Each row is a point on a tangle of strands that fork, close into loops and nearly touch. The rows are in no order.
Points whose rows are less than 54.7 apart are linked; no others are. Some points are linked to none.
bilef: [ -7   5  14  14 -13   2  10  -5 -11  -7 -12   0 -25  -6 -20   0   2  -1
 -10   5  -5  30  -6 -10  16]
ripab: [ -1  13 -17  12   1 -15  -4  -2  -1 -12 -53  -5 -20 -16  32   1 -19  28
 -10   6  -2   5  -2   7 -12]
veta: [ 17 -12  12 -18  -4   3  11   9  29  -6  29  12 -20   9  -8  13   6   4
  10  -5  -5 -11  -5  -5 -13]
bevu: [  9  25   7  14   8 -23  -7   1  -6   5 -25 -10  -8  -8   4 -21  -7 -19
   4  -7  -4  -2  -6  -3 -16]
tav: [ -6 -11   6 -11   8   5  21  -1  -6  24   9 -13   3  19   5  -7 -24   9
  25  -6  14  -5  10   8  -1]
tota: [  2  -7 -23  -5   4  18   5   0 -12  -4  14  18  10  16  -3  12   7  -8
  -6 -24   7   1  -8   8  -5]
piler: [ -7   0   6   0   8   9   8   8  -5  20  -7 -19  32   1  25  -1  -7  14
  -3   4  19   5  14 -11  -1]
kar: [  2   8 -15  -4 -15  29 -25   1  19   7  21  -9   4  16 -12  24  24  -2
 -10  12   4 -22   3  13   3]
kiget: [-19   2   7   6  -7  11  21   7 -12   3 -13   0 -24 -18 -12 -15  -5  -2
  -6  -3   0  18   0  -9  13]
Govo: [ 15   8  -9  33  -8  -8 -17  -5  -1  -2 -23  -7  -3   8  -4 -15   8  -2
 -24   6   9  15   0 -13   3]
Kero: [ -9  14 -12  18   1 -14  -4  -2  -7   1 -44  -5  -2 -26  41  15 -12  21
  -7  -3   6   0  10  -7 -13]
Gup: [  0  -7  20  17  -2 -23  16  -8  12 -25  -4  24 -12 -25  -9 -35  -4 -16
   6   0 -17   2  -6  -6   6]
nagin: [  1  -4  13  -9  -2   0  10 -13   1 -11  16  23 -19   2 -10  16  19  -6
  30  -4 -35  15   2  -7  -2]
Rar: [  8   0  -9  31   5 -26   9   2  -1  -1 -28 -22 -20  13  16   3 -19  24
  -9  17   4   7   2 -11  -8]
zof: [ -2 -10 -16 -38   2  10  -5  11  -5  13  12  -2  40  -3  23  -7  -7  23
   0   1  22 -15  -6  43 -10]
Fel: [  8  -7   7  31  -3 -25  12   4   6 -12   3  -3 -30   7  -8 -17 -24   0
  -4  -2   5  13  -7  -8  12]
gabot: [  2  15 -16  13 -18  17 -21  -3   9   1   4  -4   6  17 -11  10  35 -20
 -10   5   0  -2   6   3   7]
pize: [  5 -28 -15 -41   6  10 -10   3  -1  18  23   8  24  22  -1  35  13  21
   0  27   9 -13 -10   9  15]
fatar: [  4  -7  17  39   6 -31  17  12   7 -17  -8   4 -30 -10  -4 -27 -27  11
   6   8  -6  23 -12   3   8]
Kibo: [  2 -12  -9  -5  -6   7   7  -2   1   9   7 -11   4  25  -7  18  18  -9
  -9  12   9  13  10 -17  14]
luma: [  5  -1   6  20 -19  -7 -14 -19  -8 -14 -10   2 -21   1 -22   9   2  -2
 -15   5  -6  35  -8 -13  20]
mab: [-21   2  -4  -4  -2  15  16   5 -20   9  -9  -3   6 -16   0 -14 -11  -7
  -8 -18   8   2   3   0   4]
munat: [  3   2  24   5  -1   0  -2 -20 -11  -3   0  35 -19  -8 -10   5  11 -10
  20   0 -33  25  -4  -8  -1]
ver: [ 10 -26 -22 -33  -8   5  -8   5  10  16  27   0   1  18  -9  43  17  10
  -6   7   5  -6  -4   4   3]
Vib: [-15   4   5  -2  10 -11  -1 -12 -15  -9   8 -33  27 -10  18   5 -25   5
  -1   2  13 -16  27   4  -5]
dal: [ -8 -14  12  -9  12  16  17   1  -9  38   6  -2   1  25  -4   7 -12  15
  22  10  13   3   0  -6  14]
salis: [ -1 -11  19  15  -6 -14  23   6  20 -24  13  10 -23  -4 -14 -22 -11 -11
   2  -5  -4   3   0  -5   8]
Robed: [ -5   9 -15 -21   4  16 -10  24   5  17   4  -4  21 -12   2  -6   5  -2
  -3 -14  12 -32 -14  24 -14]
fiz: [ 11 -14   7 -14   8  13  16  12  17  11  23  22  -6  19   2   3   2   3
  27 -16   5  -5  -7  -3  -3]
Fav: [  0   9  -5  21   0 -16  -1  -1   0   2 -46  15 -36 -29  17 -21 -17  19
  -2  -1 -11  17  -6   2 -12]
zinid: [ -9  -6  -6 -30   5  20   9  11 -13  20   4 -12  39   8  16 -14   3  11
  16   9  13  -4   6  24  -8]
rul: [  4  14   3 -12  -9   9 -19  -2  -4  -4  -9  16 -13 -12 -19  -6  19 -26
  -4  -9 -19   2 -14   1  -7]
Lav: [ -7   6  32  28   7  -8  15 -10  11   5   1  37 -27  -9  -4 -13 -15   3
   9  -3 -17  10   0 -12   0]
Nemi: [-13  13 -18 -14   3  -2  -9  12  -6  13  -4 -14  15 -19   8  -4 -11 -24
  -7 -30   6 -30  -1  16  -3]
tuv: [ -4  -1   7   7  24   4 -25  -1   1  -1  31 -26  37   8  21  -5  -9   5
 -11   8   1 -21  33  -5   7]
beles: [  5  22 -12   1   1   6 -20   6  -6   6 -11   1   3  -7  -9 -18  16 -30
  -5 -11  -6 -20 -10   9 -14]
pob: [ -3  -3 -13  13  -3 -10   8  -1  -5 -12   3 -30   5  14  -6  -6 -14  -8
 -15  -6  18 -10  13   3   4]
sati: [ 17   3  12  24   0 -20  -6 -17   4 -10 -19  24 -26 -17 -15 -20 -18   1
 -12   3 -10  28  -7  -8   3]
gegam: [  6   8  -7  20   7  -1   6   7 -21  12 -23   5   6   0  24  -5   0   9
   5 -13   3  11   4 -15 -15]
mobur: [ 12  -9 -18 -20  -4  17 -12   5  12   5  26  -8  -2  22 -12  28  11   6
 -12  12  12 -20  -4   8 -10]
dibuk: [  2  10  16  15  -5 -12  -1  18   7  -5 -23  -3 -17 -27  -5 -37  -2 -15
  -9  -1  -5  10 -16 -11  14]
Nage: [ -2  -2  -4 -34  -5  27   5  24  -5   3   6   3   3 -12  -6   4  24  -2
   7  -4  -3   6  -7  15 -15]
naf: [ 20  -5   8  31  -7 -19 -12 -12   8 -15 -18  13 -31  -7 -21  -9 -14  11
 -17  17  -3  40 -19  -5  14]
lapas: [  4   0  -6 -19 -22  -8 -13  -1  18  -7  15 -22 -15  19 -16  30  29  -9
   7   3 -20  10   7  -9   9]
kenar: [ -6   3  -2 -23  11  31 -11   4   4  12  10   6  47  12   6   1   2  22
   3  12  22  -7  -9   5  22]
disar: [  3   9   2  -3 -12  -1 -15  -1  13 -20  -6  10 -22 -18 -26 -19  13 -28
 -12  -6 -14  -4 -17   4  -1]
fudut: [ -6  -8   5 -14 -15  -9  -3  -3  19 -29   2  17 -18 -38 -15 -13  13 -20
  -9   0 -26 -18 -15  -2   6]
Kalop: [  1  19  -4  20   4 -14  -9  -1 -14   8 -26  -6  15 -13  32   6  -9   6
  -4 -11  15   0   8 -13 -17]
zaz: [-11  -7  27  26  -4 -11  18 -20  10 -10  -5  37 -23 -28  -3 -25  -4  -7
   5   4 -20   7   0 -11   6]
mis: [-15  11  13  11  19 -11  -9  -8 -24  -8  -8 -22  14 -17  27  19 -26  19
   4   6   6 -13  22  -8 -10]
fero: [  4  -5  -7  21  11 -20   9   3   0   1 -12 -33  -1  17  12   3 -17  18
 -18  24  13  -4  10 -21  13]
mas: [-19  11  -2  -5  10   5   6   7 -22  16 -12  -5  23 -18  11  -1 -18  -6
   5 -21  12 -14   1   5   1]
tevun: [  7 -21 -32 -13  20   4  -2  -3  -5   3  25  -5  31  25   8  15   7   4
 -12   6   7 -23  12  13  -5]
Mada: [ 10  -2  12  -1 -25 -19 -12 -24  25 -42  12  15 -18  -6 -22   5  13 -14
   5   1 -28   7  -3  -3   6]
sozir: [ 11  -2   4  -7 -18 -15 -16 -14  15 -22  11  -7 -25  13 -22  18  17 -14
   2   1 -19  14  -5  -7   6]
Vopo: [ 11   3  10  18   6   0  18   7  -9  19 -11  21 -14   2  12 -11   6   4
  21  -9  -5  23  -1 -22  -9]
dez: [ -5  13   7  25  13 -19  15  -2 -13  12 -17 -18 -18   4  17   4 -29  17
   7   1   8   3   9  -4 -12]
kov: [  1  11   7  -3   2   8  -6 -12 -17  -1 -12  27  -4  -8 -15   3  13 -19
   7 -10 -20  16 -10  -6  -3]
dizev: [ -3  10  -7  -6  11  32 -15   9   5   7  12   8  48   8   6   3  20   4
  -7   3  17 -10  -2   8  18]
Bisa: [ -8   8  10   2   9  -6  23   2 -13  14  -3 -19  -4   7   7  -3 -25   0
  22  -9  14  -1  11   3 -11]
Kadu: [ -5   2  -7 -33   1  24   2  21  -1  16   2  -4  18   1   0  -6  10  -2
   6  -3  11  -8  -8  17 -14]
beg: [-12  -3  -9 -10  -3  -3   1  -8  -3  -7  13 -34  22   6   9  -2 -21  -2
 -10  -4  20 -27  22  17  -4]
deg: [  0  -5   8  -1   0  18  15   8   3  17   9  21  -4   9   2   1   6   0
  18 -19   4  14   3 -15   4]
vivun: [  4  -9   4 -26  -8   2  -1   1   4 -15  23  15 -18  -3  -5  28  26   7
  27  -6 -32   9   1  -2  -9]
Lir: [ -2   5 -10 -34 -14  16 -15  13   0  -5  19   1  -6  -9  -6  31  32   9
  11  -6 -18  13 -11   8 -10]
rito: [ -5 -10   9 -22  11  23   5  -1  -5  21   9  -1  22  24  -3  11  -4  16
  18  16  17   1  -8  -3  21]
Rubid: [ -4  -3  19  -6 -22 -17   1 -24  26 -39   0  19 -13 -32 -17   2  11 -11
   6   9 -30  -8 -11   2   2]
Balu: [  3  -5 -27   5  10  15  -6  -3 -12  -7  12   4  27  18   3  14  13  -7
 -21 -10   6 -14   3  10  -3]
zipu: [ -6  -4  -9 -26   7   2 -21   1   6  -3  25 -14  48  -8  28   1  -7  10
  -7   0  16 -28  16  40  -9]
Kilav: [ -3 -10  -2   5   7 -17  17  -1  -3  12   2 -38  10  22   4  -4 -20   5
  -9  20  17 -10  20 -13   9]
Moro: [  8 -28 -22 -26  18   2   6   5  -9  16  20  -2  30  29   2  15   3  10
   4  15   6 -19   3  12  -1]
Sib: [ -3 -10  23  -4  -3  -2  28   1  30 -18  22  13 -26   5 -13  -7  -6  -5
  11   2  -9  -9  -1  -4  -1]
Razab: [  2  14  -9  27 -15  10 -20  -4  -2  -3 -16  -7   9   5  -3 -11  23 -13
 -28   8   8  10   4  -9  10]
Simos: [ 11  24  -5  18   8  -4 -17  -7 -11   1 -17  -3   8   8  -9 -13   1 -22
  -4 -10  -1 -15  -4   6 -15]

A piece is all that can be reached along the links. How many separate loops has the piece of each point below (a circle has one, a figure eight two, a Y none), and how many tips (points with one link)?
tota | loops 0, tips 2
Vopo | loops 0, tips 3
sozir | loops 0, tips 4
dizev | loops 0, tips 2

A tip is a point with one link. Name the tips that can be reached along the links from each point below, in the order of the rows.
vivun | bevu, sati, lapas, zipu
Vib | mis, dizev
Fel | fatar, Fav, Lav
Razab | tota, Govo
